Each scene shows the same named points in several views. A view is turned or mirrored, and shifted as a whole, has a little noise and may leave points out.
In the rows, zero is written as 128.

Scene 1
View 1
Doto: [150 125 123  90 168  95 120 171 140 135 142 133 187 141 157 165 111 163
  88 132 125 135  61 166 146 116 127 156 124 141  76 169 163]
lise: [172 144 120 115 135 119 111 126 124 123 144 132 123 130 165 141 128 114
 124 160 133 126 113 131 145 139 169 135 139 136 117 138 152]
Patap: [167 141 143 104 132 127 128 126 121 126 167 120 117 134 173 152 151 133
 116 186 144 127 134 147 146 120 186 158 148 154 123 149 128]
sodo: [160 139 114 121 148 121  90 137 125 115 134 139 137 128 150 131 117 118
 125 124 132 128  91 137 141 151 138 111 123 130 112 150 162]
nid: [164 130 115 104 145 105  92 142 124 123 127 126 150 127 151 153  97 122
 113 146 132 126  65 136 140 142 138 134 130 134  93 146 175]
suz: [160 136  95 108 159 108 119 145 142 134 114 155 161 133 155 136 115 124
 108 110 123 142  80 132 149 143 125 129 126 122  95 133 185]
dinef: [159 155 102 138 157 142 140 128 140 125 138 184 139 141 173 104 171 142
 122  81 129 151 153 140 155 145 138  96 112 125 137 131 138]
larev: [165 152  61 150 153 133  89 110 135 116  88 185 134 122 142  92 121  79
 138  57 116 142  94 106 149 194 113  64 112  98 132 103 206]
zimu: [180 153 134 117 122 135 121 111 121 115 168 122  94 134 174 141 157 112
 133 187 145 127 151 134 149 133 200 136 153 150 141 140 127]
gis: [167 148 129 127 140 126 105 121 122 114 149 129 120 132 162 131 142 117
 126 157 142 122 125 138 146 143 170 124 138 138 127 147 140]
ror: [158 143 131 136 138 135  57 125 103  86 148 130 115 136 144 117 128 114
 141 127 147 108 108 145 133 166 149  77 108 139 139 161 138]
sizat: [171 137 105 113 142 119 102 126 127 121 130 135 133 129 152 137 110 111
 120 139 133 125  90 131 144 150 147 128 135 130 108 134 171]
lif: [160 152  99 129 157 133 152 130 144 137 140 182 142 139 174 117 168 136
 117  92 122 152 146 139 162 143 146 116 123 129 127 127 146]
vilo: [160 144 103 129 149 125  99 131 131 115 130 154 138 132 146 118 132 119
 121 105 130 133 106 138 145 160 133 103 115 126 121 139 164]
zis: [161 124 142  94 140 103  86 145 113 115 149 100 147 133 149 161  97 136
 112 179 144 109  72 153 141 126 155 153 131 154  98 172 151]
taliv: [155 142 140 125 141 132  98 132 111 100 162 137 134 141 155 126 154 145
 125 134 144 118 128 164 142 140 152 105 115 142 128 170 117]
gagas: [163 148 106 123 154 129 149 132 142 135 133 173 143 138 171 127 154 136
 113 100 125 149 131 139 155 141 140 122 123 128 121 134 147]
digu: [176 151 110 119 136 128 133 112 130 131 146 140 109 127 171 134 147 113
 124 152 133 137 134 125 153 139 174 138 150 135 129 126 150]
suvik: [169 140  96 117 150 120 113 131 136 130 122 154 134 129 160 134 121 114
 121 121 124 141  97 123 153 151 140 123 132 126 115 125 175]
Roveg: [172 139 124 116 133 121  85 120 115 111 141 110 119 128 150 143 112 105
 129 170 139 116  97 132 142 145 166 131 139 141 118 145 156]
zira: [148 143 149 120 155 126 114 150 120 106 166 142 154 152 163 133 159 166
 114 122 147 125 132 176 146 127 142 106 107 149 125 182 112]
Pamef: [149 135  81 121 171 108  91 147 138 125  98 170 171 129 134 122  98 121
 112  72 118 137  60 132 143 169  97  98 104 115  94 137 199]
View 2
Roveg: [145 143  99 104 121 106 134 188 115 142  99 118 150 171 146 142 140 124
 149 115 121 123 117 145  87 131 131  96 105  77 137 192 125]
gis: [141 144 105 102 115 113 149 168 119 127  94 106 151 180 135 139 127 124
 138 117 112 126 126 127  93 148 121  99 119 114 128 186 107]
suz: [147 124  74 115 114 132 112 182 149 115  89 139 161 113 115 117 153 129
 128 137  90 121 129 128  88 141 122 105 112 105 130 153 177]
lif: [139 137  89 101 117 136 151 134 154  87  86 108 176 138 117 123 134 133
 116 139  75 121 155  90 106 171 103 104 139 154 125 153 137]
gagas: [144 136  84  99 117 133 141 144 151  93  85 115 161 136 117 122 132 133
 127 139  80 120 144 100 101 168 109 113 134 146 122 155 138]
taliv: [144 135 105  95 129 117 164 175 126 121  85 116 114 169 121 142 103 123
 136 108 112 112 111 105  87 156 130 105 117 138 126 167  93]
vilo: [146 135 100 115 127 117 154 170 129 106  94 147 160 129 114 137 137 131
 130 131  96 110 131 103  82 148 132  98 105 117 135 158 147]
Patap: [143 136  95  84 108 122 126 166 134 136  84  75 132 194 145 126 116 127
 151 109 121 136 124 149 112 145 104 117 140 119 117 192  97]
nid: [150 126  85 107 116 117 107 204 140 140  95 138 137 134 129 127 149 127
 144 118 115 120 111 146  82 128 129 108 106  81 129 166 159]
larev: [152 142  99 143 139 109 182 160 127  87 105 181 234  97 106 144 173 137
 116 159  76 110 157  67  66 151 144  71  88  97 157 144 179]
suvik: [146 133  83 113 116 119 129 170 136 111  96 130 184 128 130 129 156 135
 133 140  92 126 136 120  87 146 122  94 117 102 132 165 157]
Pamef: [154 123  75 131 127 123 123 194 152 101  97 180 159  75 102 133 160 130
 122 145  81 105 129 100  63 141 144 103  92  97 143 132 197]
ror: [148 140 120 116 138  98 183 184 108 121 104 148 131 166 119 163 122 122
 136 110 119  96 112  99  69 145 156  89  85 106 145 179 104]
zimu: [137 150 110  85 109 112 151 148 113 135  85  70 157 214 153 137 123 128
 149 111 123 135 136 140 113 147 108  98 135 111 124 207  75]
sizat: [151 135  91 111 115 117 131 181 130 126  99 127 161 142 131 132 152 130
 138 130 105 125 124 132  86 140 131  97 106  92 130 177 145]
View 3
Doto: [ 94 129  82  97  78 129  97 162 143 139 145 102 135 189 130 144 149 180
 108 134 126 161 105 106 147 100 149 132 209 133 149 146  94]
lise: [108 137  98 113 123 121 140 150 121 137 136 120 129 163 139 120 135 129
 168 112 113 106 135 132 149 102 145 113 149 132 155 137 140]
zis: [ 96 126  69 123 103 104 132 153 146 137 133  95 117 177 147 121 161 137
 156 111  95 118 126 127 155 106 134 139 167 129 163 123 105]
suvik: [113 158 110 116 128 128 153 177 141 128 146 114 130 168 146 123 128 146
 147 117 140 121 111 118 117 117 136 124 167 118 131 140 165]
sodo: [109 145  93 110 122 112 148 168 144 136 152 113 120 163 143 121 139 128
 141 133 138 110 130 130 147 121 132 142 181 124 132 140 132]
suz: [108 157 101 113 114 130 132 177 151 128 148 108 123 176 143 130 131 157
 118 132 145 143 103 113 114 116 137 127 189 119 136 144 153]
digu: [116 150 117 108 132 138 151 157 107 138 135 129 140 153 135 126 122 128
 174 104 124 104 135 128 138  98 144  98 141 131 144 146 161]
vilo: [111 152 102 103 133 117 161 180 144 131 156 118 124 154 145 123 126 131
 134 134 154 114 133 132 141 126 134 140 184 117 118 146 147]
larev: [124 184 119 129 155 112 205 203 178 117 167 115 112 155 163 112 118 118
 126 143 180 107 122 138  93 159 114 160 190  89  89 144 214]
Roveg: [107 133  80 125 115 112 146 151 138 137 139 111 122 164 146 117 144 121
 167 106 100 102 134 135 152 108 135 133 153 129 154 126 125]
dinef: [125 158 148  76 130 143 162 177 112 138 161 156 150 139 123 127  98 137
 135 144 185 116 146 132 142 121 153 117 190 118 105 169 163]
lif: [119 158 150  78 125 144 155 177 114 139 152 150 151 148 126 127 104 147
 140 136 171 124 133 124 131 112 155 104 179 123 110 169 171]
zimu: [117 124 116  99 126 130 147 141  85 146 126 139 146 147 127 118 124 111
 199  99 108  85 156 142 178  90 154  94 121 143 160 140 135]
Patap: [111 122 106  91 107 131 126 137  93 147 133 131 143 155 122 127 130 132
 176 102 107 107 146 132 174  81 157  96 147 146 161 145 111]
ror: [113 132  84 106 137  95 171 163 145 139 165 126 118 152 139 103 141  94
 151 141 136  81 170 157 186 131 127 168 174 121 122 138 120]
sizat: [110 150  94 117 123 116 150 172 141 129 141 108 126 170 147 123 140 131
 150 120 121 118 122 127 134 110 134 132 168 120 142 134 145]
Pamef: [107 165  99 120 123 110 152 198 188 121 165  97 110 183 152 129 136 157
  95 152 160 142 107 121 102 147 120 161 219 103 107 146 160]
gagas: [118 153 133  83 119 140 145 172 119 139 151 142 144 154 122 132 110 149
 137 131 161 132 127 124 137 107 153 112 182 123 121 163 155]
zira: [105 123 110  65 108 127 132 155 113 154 161 148 148 152 109 122 124 135
 131 147 153 119 168 141 194 104 153 130 195 133 125 163  84]
gis: [121 133 120  96 130 130 155 147 105 144 138 140 145 146 131 118 122 114
 178 112 124  93 151 137 165  98 149 107 144 133 143 145 145]
taliv: [112 124 103  80 113 117 145 151 117 150 161 141 138 151 119 114 127 116
 149 138 143 104 166 146 190 110 149 136 178 135 135 153 107]
View 4
Patap: [ 97 163  99 183 117 170 130 131 134 168 113  94 172 146 123 148 157 126
  93 166 145 149 123 125 118 164  61 126 107 137 146 153 112]
gis: [123 160 112 165 121 169 125 125 139 143 114  96 130 142 126 135 154 147
 104 145 147 145 116 144 106 162  74 118 115 144 157 152 101]
zira: [122 136 108 148 142 153 151 121 108 157 105 116 121 180  97 152 155 136
  88 142 142 111  97 104  82 141  70 144  92 143 126 166  82]
Pamef: [124 109 134 117 151 112 151  85 164 125  94 166  43 153 137 116 123 162
 123 118 159 115  99 166 149 104  92  94 142 196 154 124 111]
zimu: [114 181 107 192 103 192 120 135 124 148 130  64 174 140 129 136 155 135
 103 164 139 158 125 144 109 178  70 124 110 127 150 155 103]
lif: [132 138 126 174 120 174 142  93 122 124 120 130 113 157 117  93 129 131
 103 133 139 117 102 157 146 131  85 133  92 161  92 140  97]
ror: [150 151 120 121 139 160 133 127 135 124 117  93  86 163 124 147 162 173
 108 125 150 138 116 151  70 159  79 117 136 156 187 161  81]
digu: [113 162 114 186 107 177 126 116 138 138 121  97 145 135 136 114 140 137
 106 149 148 146 122 160 140 157  75 117 115 148 135 145 115]
Roveg: [112 160 113 154 128 154 127 131 160 148 111  93 131 140 142 155 157 151
 108 155 151 154 125 143 116 162  76 100 142 151 187 146 117]
lise: [113 159 111 164 123 162 131 124 150 148 112 103 141 143 138 135 147 140
 105 148 151 149 123 147 130 155  69 109 126 152 160 139 114]
zis: [ 97 150 103 145 137 125 127 129 167 162  91 105 127 140 141 170 162 150
 107 152 160 153 125 128 119 148  70  91 151 155 197 145 124]
vilo: [134 138 126 141 133 153 139 105 148 129 111 126  84 154 132 117 139 157
 114 128 151 128 109 160 122 135  88 110 123 166 143 141 100]
sodo: [123 136 122 141 135 146 139 113 148 139 105 122  96 153 136 131 144 151
 110 136 154 136 114 149 122 138  79 105 134 167 164 145 107]
larev: [162 133 149 122 125 160 143  85 151  79 126 135  27 146 151  76 119 178
 132 101 153 125 104 221 142 126 110  91 145 188 150 127  99]
sizat: [114 145 120 155 129 143 133 114 159 141 108 118 110 137 147 134 143 150
 114 141 157 145 121 154 136 139  78  98 133 166 169 136 118]
suvik: [121 142 124 155 121 146 134 101 155 133 107 129  99 140 143 113 129 145
 117 137 155 136 112 167 151 129  86  97 132 171 147 135 119]
gagas: [124 135 123 168 120 164 147  99 133 140 113 131 113 158 116 105 130 135
  97 135 145 121 100 145 142 121  82 128  97 164 105 139 102]
Doto: [ 84 115 106 145 149 100 151 108 157 186  79 156 120 155 119 166 143 126
 103 163 160 120 107  98 143 102  61 114 121 171 153 136 122]
dinef: [147 125 129 152 130 173 158  89 111 121 120 140  79 177 101  92 126 140
  98 123 136  98  84 151 121 122  94 145  87 166  84 146  81]
nid: [ 99 134 115 144 136 117 137 113 165 157  93 127 111 140 143 152 146 148
 116 147 157 144 119 136 138 132  70  90 142 164 179 138 124]

In a view up to two points have been moved. Name them for each view, in the order of its rows, or write none.
view 1 => zis
view 2 => none
view 3 => gis
view 4 => dinef
